Each row is a point on a landscape with many valleys, with its height.
From any point a ball takes the steepest step (drop divided by distance) to one of its 2 nearest points. It stops when none of these is lower. Distance is the straight distance between rows; heights are no part of it.
fomi h=43.8: 32	41	26	-3	40	-18	9	-39	-64	-6	-16	6	1	6	-3	-4	16	35	6	-25	5	22	-11	-19	-7	7	-44	28	66	-4	-18	9	10	6	27	-15	-43	-70	-26	-7	-3	2	-32	-18	21	-18	1	14	19	-26	34	22	-18	0	65	-32	4	-21	-15	39	30	-5	-3	-49	2	-4	16
dodes h=36.2: -22	-27	0	6	-33	-102	26	0	-14	11	3	12	46	33	41	39	14	4	-18	-19	-1	71	11	-51	-7	-31	22	-48	11	3	27	-5	-22	23	-77	16	-9	39	-3	-9	21	8	-17	-41	-2	-43	5	19	10	4	-36	12	34	-1	4	38	17	46	-6	71	-10	11	-12	34	-12	3	23
bet h=13.7: 33	7	-2	26	-13	-5	-10	-12	-30	3	8	16	-8	-24	-8	8	39	9	-8	0	4	-33	-21	16	-9	-17	-50	35	-26	-6	15	48	17	-12	19	-11	-32	-41	1	30	-22	12	-8	-24	-12	-15	-7	34	-22	-10	2	-4	10	-21	45	-43	6	-58	3	0	36	-19	44	-35	-7	-5	-34
pabuz h=12.6: 2	-1	-25	46	2	-50	6	1	-21	21	1	-12	-25	-23	18	-41	30	-55	-37	17	18	4	56	-15	12	-60	-2	-4	-34	28	39	23	16	9	4	26	-11	7	19	47	-38	62	3	-34	-9	5	61	32	-11	-7	-22	-36	8	9	38	-33	-3	12	21	11	29	-12	-2	-17	-12	-6	15
nebug h=31.5: -30	-23	-34	-12	-25	-46	0	-24	-24	16	9	-6	-1	-17	31	38	14	-2	-29	4	5	42	12	7	-3	-4	-17	-36	9	-13	55	-3	-15	16	-67	-15	-3	11	17	20	-4	43	-9	-40	2	-32	16	-2	34	-42	-40	-40	-15	-8	20	21	-1	7	-11	30	-20	-21	21	27	-3	21	5
mino h=19.2: -6	24	-9	27	39	-21	3	-8	-21	57	-16	-20	-36	33	-17	-23	-30	-62	4	21	24	-8	65	-16	10	-12	4	-41	23	31	19	-7	2	20	-16	14	22	-9	0	9	-5	57	0	-7	23	29	39	8	13	-7	-13	-39	-3	23	17	-21	-30	36	3	28	-16	-25	-19	14	-14	8	24
bupo h=22.9: 26	-29	19	-63	-23	25	-4	16	0	-19	-15	15	16	-3	-13	46	18	46	-7	-15	-32	13	-64	35	-26	25	-28	43	26	-2	-59	18	13	-61	25	-8	-14	41	12	0	5	-97	-8	-5	22	2	-15	-12	-33	8	-7	29	28	-27	-70	16	8	-36	-4	-14	16	-16	32	5	17	-29	-29
vovif h=16.9: -2	20	-35	33	20	-41	-5	-20	-24	51	-6	-13	-33	6	-6	-8	1	-44	-23	26	23	0	47	-6	4	-23	-21	-28	1	24	47	18	10	21	-25	0	4	-23	10	34	-17	67	0	-30	12	4	40	25	7	-20	-24	-45	-7	10	45	-39	-22	11	-1	35	-2	-32	6	7	-20	11	8
Lodod h=39.1: 5	17	28	55	47	4	-2	4	15	-25	20	-17	10	-30	24	-57	18	-24	8	-6	22	-23	35	-34	25	-25	36	13	-54	3	16	-21	4	21	23	8	-11	-31	-19	-6	-22	39	21	6	-27	-2	26	9	-10	17	24	-1	4	16	29	-16	-4	13	22	-19	36	46	-50	-61	-2	10	-4
zuzes h=33.3: 12	-5	15	15	-13	58	-11	-20	30	-12	19	-4	-13	-23	-48	-5	12	48	57	17	2	-56	-17	28	-29	64	12	42	-6	-52	-32	1	-47	-14	0	-36	46	23	30	-23	3	12	26	33	-23	34	-28	-29	55	25	-3	27	-34	-35	19	10	19	-33	-8	-31	-9	19	62	14	6	-6	-23
tubu h=47.4: 38	-1	43	23	34	14	15	-13	-8	-48	15	1	26	-36	31	-12	56	44	6	-22	15	-13	-25	5	-25	15	-20	51	-18	-15	2	3	24	-22	10	-36	-39	-53	-46	-1	-24	5	16	-27	-10	-36	-8	-4	-17	-4	0	17	5	-24	40	-7	7	-43	11	-7	46	20	-16	-76	-3	19	-43
diz h=38.0: -6	-8	-3	-5	-20	-83	9	2	-2	19	0	28	31	40	36	50	-4	-10	-37	-11	-5	62	-1	-38	-2	-28	3	-45	14	19	22	8	9	20	-48	24	-27	12	-18	2	21	-15	-12	-41	8	-55	2	38	-25	0	-24	0	48	10	-12	4	-10	37	8	67	-4	1	-26	33	-19	15	13
rud h=17.7: -2	81	-24	-34	24	34	-11	-30	-43	25	-22	20	-34	26	-34	29	-33	-8	-28	-27	-14	36	-8	4	8	9	-28	-3	44	15	4	7	30	0	39	6	-7	-72	-19	-5	-8	-22	-26	-9	45	10	-13	-5	17	-17	53	4	-29	11	5	-42	-45	10	-28	-6	-8	-27	-34	8	8	1	16
pap h=35.9: 0	10	20	42	49	-6	-16	15	36	17	10	-4	11	32	-2	-12	-21	-40	-5	0	18	-10	30	-40	8	-1	41	-20	-41	30	18	-18	18	12	-6	18	16	0	-18	-13	-8	18	38	-4	8	-3	5	11	-41	41	-5	-5	33	4	-20	-25	-36	54	42	10	2	37	-63	-3	-17	28	-7
goza h=8.2: 14	8	-8	-18	-19	43	-5	22	7	-16	-2	21	1	-22	0	-5	12	-4	-24	-10	-25	-32	-37	35	14	-19	-26	36	-39	12	5	29	42	-28	47	-9	-29	-24	-10	30	-21	-52	5	-1	-11	-3	-14	13	-51	1	28	-6	9	-2	-21	-10	-3	-51	8	-41	21	-11	-6	-27	11	-7	-42
mani h=4.4: -4	-19	-16	-48	-24	34	-4	35	5	-19	-4	7	-3	-19	6	-6	2	-13	-21	6	-24	-17	-19	43	20	-10	-16	-3	-3	18	7	7	39	-25	40	-11	-20	-1	-2	31	-3	-61	3	7	1	6	-3	3	-33	-14	13	-28	6	24	-47	16	-4	-38	3	-40	-2	-29	-6	-9	7	-5	-28
vevop h=15.5: -15	-23	-28	-20	-43	6	-1	13	6	28	-10	12	-14	22	-15	46	-27	2	9	19	-1	4	-27	12	-12	17	4	-23	21	-14	-19	8	-28	-4	-38	16	35	54	31	-13	22	-6	-5	9	2	17	-18	-16	25	-1	-29	3	-10	-16	-35	23	8	7	-16	-8	-32	-27	54	64	9	1	13
Seta h=18.3: 38	8	6	14	-23	-17	-13	-28	-37	1	-3	21	0	-2	-21	29	23	56	15	-16	5	-7	-52	-4	-25	12	-44	52	16	-35	-33	41	-18	-8	6	-9	-4	-4	20	-19	2	-7	-25	-6	-7	1	-16	14	16	2	6	45	3	-46	41	-28	26	-35	-13	23	30	-4	89	-4	4	-24	1
Zamef h=17.3: 24	37	12	-32	-2	26	-8	-17	-17	10	-25	22	-1	37	-35	58	-20	39	10	-22	-12	17	-52	12	-16	38	-24	13	49	-11	-43	15	-2	-20	16	4	11	-10	-9	-33	6	-49	-22	-1	38	3	-35	-19	10	4	17	37	1	-24	-26	-8	-13	-4	-26	4	-6	-16	29	30	17	-8	1
sif h=58.8: -21	18	19	9	60	50	-10	0	18	23	13	-29	-24	29	-38	-20	-21	-48	7	19	14	-49	53	11	-4	50	24	-24	-6	23	35	-32	18	6	-9	-28	36	-38	-29	1	-1	40	33	12	24	27	0	-20	6	14	-4	-37	-12	31	-9	-25	-54	30	11	-15	-26	-1	-57	-3	-28	22	-17
zoz h=10.4: -9	39	-44	13	11	-42	-17	-14	4	59	-10	27	-11	45	-5	55	-46	-34	-41	-7	13	48	3	-29	-8	-17	7	-44	13	23	28	11	4	18	-27	44	9	-3	-8	-17	2	12	9	-22	15	-14	-8	13	-2	11	-3	3	3	-9	-5	-35	-48	60	3	35	-20	-2	-22	61	-9	34	29
gibi h=18.5: -10	-42	-20	-32	-57	-14	1	35	18	23	-4	27	20	47	-6	58	-15	2	-4	18	-10	10	-41	4	3	5	2	-42	0	1	-11	18	-13	-9	-47	17	11	58	20	-1	42	-41	-9	9	1	-4	-26	9	-27	13	-37	6	34	3	-67	36	16	7	0	8	-27	-30	41	66	-7	-9	-2
Toros h=31.9: -10	-19	-2	29	5	-25	0	22	37	15	3	5	18	41	7	8	-21	-26	-3	3	15	7	11	-35	8	-10	37	-37	-40	19	18	-7	5	16	-31	21	22	30	-9	-10	6	10	18	1	-2	-14	-5	11	-39	37	-27	2	36	0	-19	0	-16	47	27	25	-10	16	-30	25	-13	18	-2
gezi h=34.1: -28	-35	1	-4	-21	-80	26	-20	-27	11	-2	-13	18	-4	36	27	24	12	-11	-12	7	73	26	-27	-18	-15	13	-38	31	-11	26	-18	-31	7	-78	-4	10	40	10	-1	6	36	-15	-45	8	-34	21	-13	41	-26	-51	-6	3	-11	14	39	12	39	-6	56	-11	4	0	23	-2	7	20
movi h=25.1: -14	-72	-2	5	-49	-1	16	43	52	-15	7	-28	15	28	-7	-47	0	-1	34	39	3	-50	-2	11	37	0	-2	-4	-37	-5	-26	10	-21	-6	-26	-14	9	73	34	20	34	-7	-4	42	-31	35	2	44	-18	23	-37	-1	29	39	-26	72	80	-28	24	22	-15	-10	51	7	-27	-41	-11
Maviv h=40.7: 18	35	32	45	70	11	-16	-10	12	15	9	2	10	18	-9	-2	-10	-12	6	-27	27	-6	11	-46	-12	10	31	14	-12	20	-5	-27	-6	9	16	11	8	-25	-37	-39	-19	21	29	-7	-3	2	-6	-12	-8	35	27	31	1	-14	13	-52	-44	58	22	-1	4	46	-63	-10	-6	30	6
todun h=11.0: 24	36	-27	-6	-26	15	-9	-2	-22	-6	-6	35	-8	-44	11	12	24	-1	-52	-28	-18	-1	-43	20	-2	-52	-47	64	-49	10	13	45	48	-23	50	9	-56	-41	-3	35	-35	-34	-2	-30	-15	-19	-6	30	-51	-12	36	-1	-5	-28	8	-41	-5	-60	-3	-36	46	-10	3	-34	12	-3	-24
fif h=40.2: 11	0	22	0	26	-56	14	-6	-33	14	-13	-2	16	30	24	10	-4	-3	-5	-7	11	52	24	-31	-2	-17	-16	-28	71	18	-9	-5	6	10	-13	3	-33	-11	-19	3	13	1	-20	-35	18	-30	16	21	-2	-25	-14	-5	30	17	18	-1	-8	22	3	73	7	-8	-26	-5	-7	7	14
Zilo h=47.3: 2	34	-7	39	29	33	-34	-37	15	24	22	5	-22	-6	-39	28	8	2	1	13	11	-43	-2	18	-28	54	-9	12	-36	-16	38	-4	-2	0	-11	-25	31	-48	-11	-2	-17	44	27	-20	-4	0	-29	-23	9	16	-6	-3	-21	-26	30	-55	-39	-2	1	-15	-16	14	8	18	-19	40	-27
vofi h=13.2: -15	-26	13	-32	-2	-30	34	1	-40	-19	-20	-38	-10	-22	33	-46	-5	1	9	2	1	44	47	4	13	-28	-7	-21	81	-2	-31	-27	-10	7	6	-12	-23	28	10	12	17	1	-25	3	9	9	49	-4	45	-48	-10	-23	-10	39	7	46	31	-11	-9	21	1	-16	-6	-29	14	-29	25
bes h=45.4: 30	20	21	5	17	-16	12	-25	-42	-48	1	9	16	-37	31	-17	38	59	10	-29	7	14	-30	-12	-4	-7	-32	46	18	-22	-9	2	12	3	22	-14	-50	-63	-31	-10	-6	-4	-19	-5	-10	-35	-5	6	22	-22	31	23	-23	-15	73	-11	27	-42	-17	11	40	19	6	-71	9	5	11
kubu h=62.2: -17	19	16	17	32	62	-24	24	53	21	21	-17	-26	13	-58	-32	-28	-69	9	43	-10	-68	72	17	10	39	43	-13	-54	22	33	-18	21	11	14	14	36	2	4	13	-12	36	43	39	17	43	5	-14	-36	32	11	-35	-5	24	-37	-22	-51	27	17	-40	-24	24	-50	8	-15	5	-13
bivud h=54.0: 28	-16	27	-9	32	-1	26	7	-30	-32	-10	-8	-4	-44	30	-32	40	-5	-15	-20	1	26	21	7	-15	-36	-4	34	28	11	-31	4	28	-29	59	0	-46	-11	-14	24	-34	-18	-4	-27	11	-4	52	4	-15	-25	15	7	3	6	5	-13	-1	-22	19	-17	49	-3	-38	-70	18	-16	-3
zab h=26.1: -5	12	2	-40	8	48	10	-17	-27	-36	-2	-13	-28	-36	-22	-31	13	14	16	-3	-16	-20	-6	39	-5	25	-11	21	30	-17	-13	2	13	-18	42	-40	11	-31	5	12	-15	-14	-1	17	7	29	10	-29	51	-21	30	-10	-51	16	17	-7	1	-44	-22	-50	2	-28	7	-35	14	-10	-12
zegaz h=50.0: 18	-32	52	-11	57	12	22	-14	-11	-56	13	-29	21	-39	33	-23	57	27	5	-6	20	8	14	32	-30	29	-8	13	22	-1	6	-17	35	-34	6	-59	-24	-37	-44	11	-24	9	21	-34	13	-24	20	-29	0	-23	-28	-11	2	3	11	10	-5	-32	20	-11	32	-1	-44	-74	-12	11	-46
lipim h=23.0: -13	27	-37	-60	-13	23	-6	-40	-53	-17	-18	1	-36	-42	-14	4	0	11	-19	-12	-29	18	-13	43	-9	9	-38	16	45	-19	-5	10	15	-10	44	-15	-3	-38	22	11	-23	-16	-24	-10	20	23	4	-25	59	-48	37	-14	-65	0	21	-22	-7	-43	-39	-46	-6	-35	29	-7	21	-1	16
Tik h=24.8: 33	-47	21	-28	-32	19	14	25	13	-23	-9	21	23	-40	2	28	43	29	-24	-29	-25	20	-59	28	-45	-13	-5	73	-12	5	-61	23	9	-70	34	6	-7	67	20	8	-23	-86	2	-24	-1	3	0	-11	-53	15	-6	51	36	-49	-61	4	12	-16	17	-40	32	6	0	1	22	-23	-24
Lum h=15.6: -40	-24	-32	-56	-31	32	6	27	15	-25	-10	-26	-18	-24	10	-29	-33	-7	17	20	-17	-23	-5	33	36	3	8	-29	4	-10	4	-16	-11	6	2	-18	14	24	10	16	22	-32	1	49	-8	29	3	-12	36	-24	7	-42	-30	39	-34	57	32	-25	-14	-45	-38	-28	13	2	12	-1	5
todiz h=55.9: -4	-2	40	3	79	26	12	-11	-7	0	4	-41	-6	10	-3	-24	12	-24	14	6	25	-7	49	3	-14	35	19	-17	32	16	10	-37	15	-4	-3	-42	20	-27	-30	-3	-16	36	22	-15	24	15	25	-32	22	-4	-18	-21	-4	23	-2	-12	-35	24	16	-5	-6	-5	-61	-24	-19	18	-12
vom h=29.1: -31	-7	-37	-1	-25	22	-9	15	38	-13	15	23	9	-51	19	14	1	-19	-55	-19	-8	43	-22	-5	-12	-36	57	15	-48	1	-4	2	5	-13	22	46	30	60	30	-6	-33	-45	29	-11	-26	1	0	-44	-26	23	18	33	0	-57	-60	-13	-20	46	11	-78	8	40	-41	23	36	11	5
nerat h=66.5: -12	-18	-21	36	-34	26	-4	25	39	17	18	0	-23	-22	-27	-40	12	-58	-12	43	-10	-61	36	12	15	-10	22	8	-77	8	22	18	3	-3	12	26	25	47	50	35	-27	32	28	14	-19	37	18	14	-47	26	-13	-20	0	-5	-17	-17	4	3	24	-39	-5	13	10	28	-5	-9	-3
kav h=52.2: 23	-52	43	-11	31	11	34	-4	-16	-65	6	-23	7	-67	38	-41	67	5	-10	-5	11	7	30	43	-28	-9	-9	29	10	-1	-9	-3	37	-48	37	-43	-36	-10	-22	28	-36	5	15	-32	-1	-8	49	-18	-12	-29	-24	-10	-1	5	1	17	9	-50	33	-34	53	-9	-31	-89	-2	-9	-43
pok h=15.0: 8	69	-28	21	28	-22	-30	-33	4	44	-3	37	-8	33	-7	59	-46	4	-29	-31	11	40	-34	-37	-17	-6	2	-6	-3	15	10	3	-3	18	-6	34	4	-38	-26	-42	-4	0	9	-21	2	-20	-33	4	-3	22	29	36	-4	-28	14	-52	-46	55	-3	20	-10	27	-25	45	-7	38	24
Lupa h=11.3: -34	10	-46	-52	-34	33	-13	-5	-2	13	-14	4	-35	4	-13	41	-57	3	6	10	-17	-3	-27	34	0	25	-8	-35	29	-27	2	-8	-26	6	-18	12	36	8	11	-17	20	-4	-10	22	14	25	-27	-32	64	-30	7	-25	-52	6	-25	29	-3	-6	-46	-38	-53	-36	39	50	20	15	24
vipi h=19.7: 24	22	0	-30	-39	-18	-21	-31	-36	5	-12	35	20	19	-10	81	0	63	-5	-28	-18	30	-78	1	-21	22	-50	27	31	-29	-25	33	-12	-11	-1	14	-18	-16	6	-35	23	-44	-44	-1	28	-35	-43	5	3	-10	5	45	20	-47	-14	-7	16	-25	-32	26	11	-1	70	28	13	-14	16
dis h=34.9: 23	21	11	38	17	-14	4	14	8	-16	6	15	25	0	25	-31	4	10	12	-14	9	-11	-17	-44	22	-34	8	24	-30	7	-8	-3	2	27	21	16	-30	-34	-32	-12	1	0	-2	17	-28	-18	-6	29	-24	15	41	23	18	5	42	-16	15	1	2	16	30	27	-24	-40	7	2	13
lotop h=20.7: -38	-51	-25	-10	-49	-3	17	31	30	-12	-3	-21	0	-4	15	-23	-23	1	24	22	2	-17	-3	9	36	-5	25	-26	-33	-15	4	-14	-38	15	-38	-4	24	64	29	0	25	-2	-2	41	-31	19	0	4	26	0	-18	-17	-11	25	-15	65	57	-2	-2	-18	-38	-10	34	22	4	-16	17
bim h=42.1: 33	37	17	12	20	-51	8	-27	-52	18	-20	14	8	34	5	25	-7	30	0	-25	7	47	-13	-42	-17	-11	-34	6	81	-4	-31	10	-13	22	0	23	-31	-35	-16	-27	15	5	-32	-21	18	-21	-9	18	13	-22	20	38	9	-11	47	-25	5	14	-16	72	14	2	11	2	-1	3	42
fem h=27.5: -2	-43	-3	-13	-29	18	10	42	31	-29	6	16	24	-46	29	5	20	-2	-40	-20	-13	30	-31	8	-11	-30	32	28	-35	12	-30	6	8	-37	34	26	1	66	16	3	-21	-73	18	-12	-17	-10	6	-26	-55	13	6	35	30	-33	-73	9	9	14	22	-63	23	24	-39	0	25	-9	-11
vas h=24.7: -11	11	-17	-7	-21	25	-17	17	55	-6	14	45	37	-3	9	42	-26	12	-20	-21	-20	30	-59	-16	-6	-10	45	7	-42	6	-12	-7	2	-8	-4	31	23	27	-11	-32	-1	-57	21	10	-13	-31	-37	-34	-45	40	20	38	18	-42	-59	0	-21	41	3	-45	-9	35	-39	35	28	15	1
Lom h=37.2: 14	-5	33	43	18	49	1	-21	32	-18	15	-12	-8	-43	-25	-27	15	30	53	2	12	-27	21	0	-30	37	52	48	-14	-35	-42	-28	-51	-11	21	-10	52	31	14	-37	-19	32	36	18	-28	28	-3	-53	42	30	12	43	-36	-33	21	-9	-4	18	4	-40	10	52	7	7	14	2	-3
Beziv h=31.4: -1	1	-15	35	-15	-24	-1	36	33	-12	19	22	21	10	36	-37	-7	-35	-20	3	0	-24	-3	-33	50	-62	15	-4	-79	24	27	17	30	28	10	33	-33	-12	-14	21	3	8	8	19	-34	-17	2	60	-64	26	22	-12	41	21	11	0	19	-3	19	1	26	19	-25	-28	-8	-5	3
laz h=7.8: -19	0	-11	-13	13	-10	16	16	-21	-14	-14	-25	-16	-15	28	-59	-20	-24	8	6	3	13	44	-6	42	-36	13	-28	29	9	-6	-22	2	25	22	2	-15	-1	2	7	7	5	-22	24	1	15	39	9	30	-30	19	-28	-21	47	12	22	10	1	-12	-2	-3	-19	-22	-26	14	-14	33
mim h=30.2: 13	-3	24	-4	3	56	-3	-2	17	-34	9	-8	4	-16	-31	-27	18	43	47	5	-12	-51	-22	24	-4	46	5	33	3	-28	-27	0	-13	-15	19	-39	14	-8	-6	-8	4	-20	13	41	-13	22	-19	-16	24	17	15	11	-17	-5	10	18	21	-43	-4	-25	4	10	28	-25	6	-9	-32
vap h=34.0: 5	3	17	29	21	-13	7	24	0	32	-7	-31	-10	69	-34	-62	-23	-26	59	40	12	-69	42	-9	39	-3	-16	-25	7	22	2	2	-3	35	-26	-11	7	-11	-3	21	35	56	-21	43	9	32	15	53	-6	10	-23	-35	17	58	30	26	26	-6	5	58	-9	-32	23	-14	-32	-33	-2
sugan h=40.4: -6	-48	21	7	2	-21	16	3	20	-15	5	-47	21	26	2	-43	11	38	62	20	22	-23	12	3	9	27	-12	-16	-3	-17	-4	-17	-39	24	-60	-54	15	24	-5	-6	38	49	-7	32	-15	4	6	3	37	6	-58	-17	9	18	21	80	58	-24	11	56	-15	-10	41	-29	-21	-27	-24
vov h=44.8: 0	46	9	46	44	38	-18	-55	-4	5	21	-14	-19	-37	-33	-9	31	8	15	10	13	-52	23	13	-32	48	-1	30	-36	-23	38	-13	-17	6	8	-28	31	-68	-13	-4	-28	73	24	-7	-29	18	-11	-32	44	8	19	-10	-65	-17	70	-63	-36	-10	-12	-28	-4	25	-1	-13	-21	29	-17
tib h=16.2: 36	-4	16	24	1	-2	-10	-29	-34	4	8	-1	-3	-3	-31	0	37	38	32	11	15	-46	-21	19	-23	26	-53	32	16	-29	-9	44	-8	-7	3	-36	-1	-23	16	9	2	22	-14	-4	-5	6	-4	15	19	-3	-16	7	0	-22	50	-27	26	-57	3	23	27	-19	82	-30	-16	-26	-28
lim h=49.1: 15	38	-5	62	2	22	-38	-20	31	62	14	24	-23	47	-78	41	-17	-14	18	29	5	-65	-3	1	-23	46	-10	9	-47	-8	34	23	-14	10	-20	6	33	-26	16	-12	1	49	21	5	1	8	-49	10	-30	42	-8	8	-1	-29	23	-66	-38	11	5	18	-21	18	33	53	-22	23	-20
rut h=13.3: -11	-13	-10	8	5	3	5	27	2	9	-7	-23	-15	7	0	-43	-22	-38	12	23	10	-17	40	-2	30	-17	18	-28	-4	14	2	-10	0	14	1	4	12	16	6	11	5	15	-3	22	4	22	28	7	1	-4	-8	-29	2	36	-7	17	1	10	9	2	-13	-21	-7	-2	2	-10	10
lafa h=27.4: -25	-27	-26	22	-30	-68	9	35	21	-1	4	5	26	31	39	-19	-10	-37	-20	1	8	15	22	-37	48	-60	30	-46	-61	26	35	5	11	32	-31	32	-11	32	7	16	14	10	-7	6	-16	-16	10	46	-35	22	-15	-14	40	27	6	30	27	29	10	35	-4	3	-19	7	-11	-11	20
kab h=15.7: -46	-1	-44	-45	-24	47	-1	4	8	1	-7	-15	-43	-23	-10	-8	-44	-17	6	20	-11	-26	6	37	13	13	12	-30	6	-18	15	-16	-20	12	-5	-1	39	7	14	5	10	1	4	34	-2	43	1	-30	62	-24	12	-46	-58	20	-14	29	-1	-4	-34	-57	-49	-39	17	23	18	12	18
lobur h=37.0: 17	-7	24	38	16	-29	-2	7	9	12	1	-21	26	62	-13	-24	-3	14	57	20	25	-46	3	-20	17	15	-25	-19	3	0	6	-3	-16	39	-50	-27	0	-14	-17	-6	41	43	-12	28	-10	-4	-19	36	-4	24	-31	-8	30	27	43	24	35	-7	11	75	-6	-12	41	-16	-28	-16	-19
Niki h=29.5: -6	-43	31	20	5	10	16	37	46	-4	2	-50	-3	47	-21	-81	-15	-21	57	44	8	-64	48	3	40	3	16	-12	-22	13	-29	-8	-9	15	-3	-12	17	39	14	17	22	29	-1	54	-1	44	28	35	-16	27	-36	-12	23	54	-16	60	52	-7	26	30	-11	-2	13	-6	-26	-43	-7
roko h=21.0: 5	-38	-1	-39	-34	-30	-2	30	0	2	-2	16	31	45	14	40	-9	15	1	12	-14	12	-27	1	12	5	-24	-38	31	7	-9	8	-1	-3	-33	8	-22	29	-2	3	46	-43	-24	7	5	-23	-18	23	-34	-6	-34	-5	44	23	-45	41	14	-6	-5	44	-12	-25	29	24	-16	-14	-12
Vosa h=20.6: -8	60	-30	-52	6	19	0	-40	-63	1	-24	9	-36	-14	-13	14	-11	6	-28	-24	-24	52	-5	15	-8	4	-33	5	63	-5	-7	-2	26	-5	47	6	-12	-56	1	-4	-18	-17	-32	-20	38	6	1	-26	42	-41	53	4	-53	-1	19	-33	-27	-10	-39	-22	-2	-24	-5	1	20	2	30
koni h=47.0: 31	17	37	74	1	25	-24	-1	52	25	25	22	12	24	-56	1	20	1	34	23	-1	-68	-3	-11	-26	36	11	35	-69	-12	19	11	-18	9	-10	4	22	-3	14	-2	-6	42	33	17	-21	1	-46	14	-51	60	6	31	11	-39	29	-52	-21	2	18	13	3	45	13	25	-18	12	-24
ras h=9.7: -16	-49	1	-61	-21	29	10	49	24	-44	-6	-17	12	-13	21	-29	-6	4	10	18	-20	-14	-12	39	33	-4	-1	-14	10	11	-21	-7	13	-20	23	-16	-18	31	-6	16	27	-72	-5	36	-6	14	6	1	-15	-12	-1	-18	12	44	-62	64	31	-35	5	-29	-9	-22	-1	-20	4	-21	-25
lezit h=23.9: -12	4	-27	-67	-49	-9	-2	17	-23	9	-21	21	2	17	13	38	-38	0	-18	3	-33	35	-25	4	19	-10	-22	-37	59	3	-17	4	0	-5	3	30	-25	10	16	-1	38	-57	-33	14	18	-10	-20	8	0	-35	12	-13	0	24	-54	32	12	-4	-26	7	-26	-29	24	44	14	-9	25
mibi h=20.0: -50	-35	-27	-32	-54	-53	29	17	-14	-13	-17	-12	2	-8	57	-4	-20	-17	-21	-9	-10	67	30	-28	29	-55	29	-51	18	-3	-3	-27	-31	20	-29	34	-7	63	33	2	26	-16	-32	3	-9	-4	22	-1	33	-33	-6	-13	-9	23	-21	63	40	33	-18	12	-28	0	-4	25	20	-14	52
ziger h=20.2: -5	60	-21	-1	10	19	-35	-10	44	23	8	44	24	29	-4	58	-56	15	-19	-34	-12	27	-60	-22	-4	6	25	6	-32	12	-2	-11	6	7	-5	31	7	-27	-35	-45	8	-40	21	8	-1	-27	-59	-24	-30	34	39	39	4	-28	-33	-22	-43	49	-5	-19	-22	37	-44	42	11	27	6
budus h=28.6: -15	-5	-38	-23	-32	-16	-6	-7	-20	-5	0	10	-9	-36	26	23	7	8	-28	-6	-5	35	-16	8	-1	-11	-7	-9	11	-13	15	5	-1	-1	-3	8	-9	5	15	6	-4	-3	-11	-11	-11	-18	1	-10	21	-30	1	-8	-21	-15	8	-1	4	-8	-20	-13	-7	-13	21	16	11	20	16
memib h=53.1: -7	-17	52	-5	83	3	21	-22	-5	-40	8	-54	14	-17	28	-34	38	8	17	-8	31	5	39	11	-13	35	8	-19	33	8	21	-47	16	-7	-14	-74	2	-39	-41	-4	-18	36	22	-27	20	-11	25	-36	29	-17	-29	-24	-7	20	17	10	-15	0	18	-6	5	3	-72	-57	-16	18	-22
patus h=14.2: 7	48	-22	-21	7	27	-20	-19	-17	42	-15	21	-27	34	-40	58	-32	-7	-20	-10	-7	22	-22	21	-16	25	-17	-13	35	8	-3	14	18	-13	19	11	15	-29	-4	-13	-6	-23	-10	-19	40	4	-21	-19	3	-4	15	8	-8	-11	-28	-28	-45	11	-17	-6	-16	-31	2	46	10	15	1
dus h=23.7: -33	-24	-21	3	-30	-67	19	16	-11	-27	-1	-7	17	-18	69	-25	4	-16	-28	-13	5	53	36	-34	41	-73	25	-32	-13	8	26	-17	-6	31	-13	23	-30	23	4	13	9	1	-21	-6	-23	-28	26	22	8	-20	-2	-19	17	31	16	38	33	16	-3	26	-1	12	-21	-17	5	-13	33
sudig h=44.2: 28	37	35	61	35	24	-20	-8	37	10	18	14	22	21	-26	-6	1	12	29	-9	8	-43	-12	-36	-13	29	18	37	-45	2	2	-15	-14	11	4	0	8	-32	-29	-32	-7	20	27	15	-22	-5	-40	-4	-30	51	29	36	4	-24	30	-45	-25	30	16	5	5	55	-24	-4	-7	24	-10
Peg h=17.1: -35	-35	-4	-30	-31	-49	39	0	-31	-17	-25	-35	-11	-24	51	-35	-19	-10	-9	-9	-3	71	53	-21	20	-53	16	-32	63	-9	-40	-32	-38	10	-8	20	-14	64	39	-3	19	-5	-32	-6	7	12	51	-5	58	-49	-8	-10	-9	29	-8	59	43	24	-17	20	-9	2	-5	2	20	-29	56
namit h=64.7: -13	-14	9	27	8	56	-15	26	59	13	22	-24	-32	-21	-43	-39	-3	-68	-8	52	-9	-61	77	23	7	19	54	-8	-69	17	23	-3	11	1	18	24	45	45	44	30	-31	42	44	24	9	46	31	-10	-45	27	-18	-28	-1	5	-46	-10	-27	19	32	-52	-13	26	-32	19	-2	-2	-8
reb h=21.1: 25	-9	2	-34	-48	-1	-21	-8	-18	6	-7	37	17	12	-18	86	18	54	-9	-25	-24	5	-93	20	-26	16	-47	46	5	-23	-28	46	-3	-38	0	1	-15	15	21	-19	14	-70	-34	-10	18	-19	-38	8	-29	10	-8	45	33	-53	-45	-10	14	-38	-17	-4	19	-10	75	35	15	-27	-11
Reta h=26.0: 2	9	-18	-45	-36	-30	4	10	-28	0	-14	29	8	-10	32	37	-10	13	-41	-20	-30	58	-29	-11	0	-32	-18	5	45	7	-17	8	15	-8	22	37	-48	-6	1	4	10	-59	-31	-13	12	-38	-7	11	-18	-30	19	11	15	-3	-19	4	2	-4	-14	14	4	-7	4	16	14	-2	25
sidot h=40.8: 9	13	35	49	47	42	-9	-44	17	-13	20	-15	-7	-41	-22	-14	23	26	47	-2	25	-31	27	2	-46	58	37	42	-16	-35	1	-40	-46	-5	6	-24	50	-14	-8	-39	-29	61	37	0	-35	20	-17	-65	57	24	7	28	-51	-36	48	-32	-28	17	-6	-36	-3	53	2	-3	-1	27	-4

Call two points neighbours if one is among the 2 nearest of the other. Go from one point of each pair to the other, from neighbour to neighbour, staying as low as possible. Name the highest point that can't be avoided.
Lupa, mani -> kab
patus, Lum -> vipi
Lum, zoz -> vom
mani, pabuz -> lim

For each start below, name the point where the ball stops.
lim -> laz
tib -> mani
Zilo -> patus
namit -> zegaz
lafa -> laz
vom -> zoz
bupo -> patus
tubu -> Lupa
diz -> Lupa
lezit -> Lupa
mim -> patus
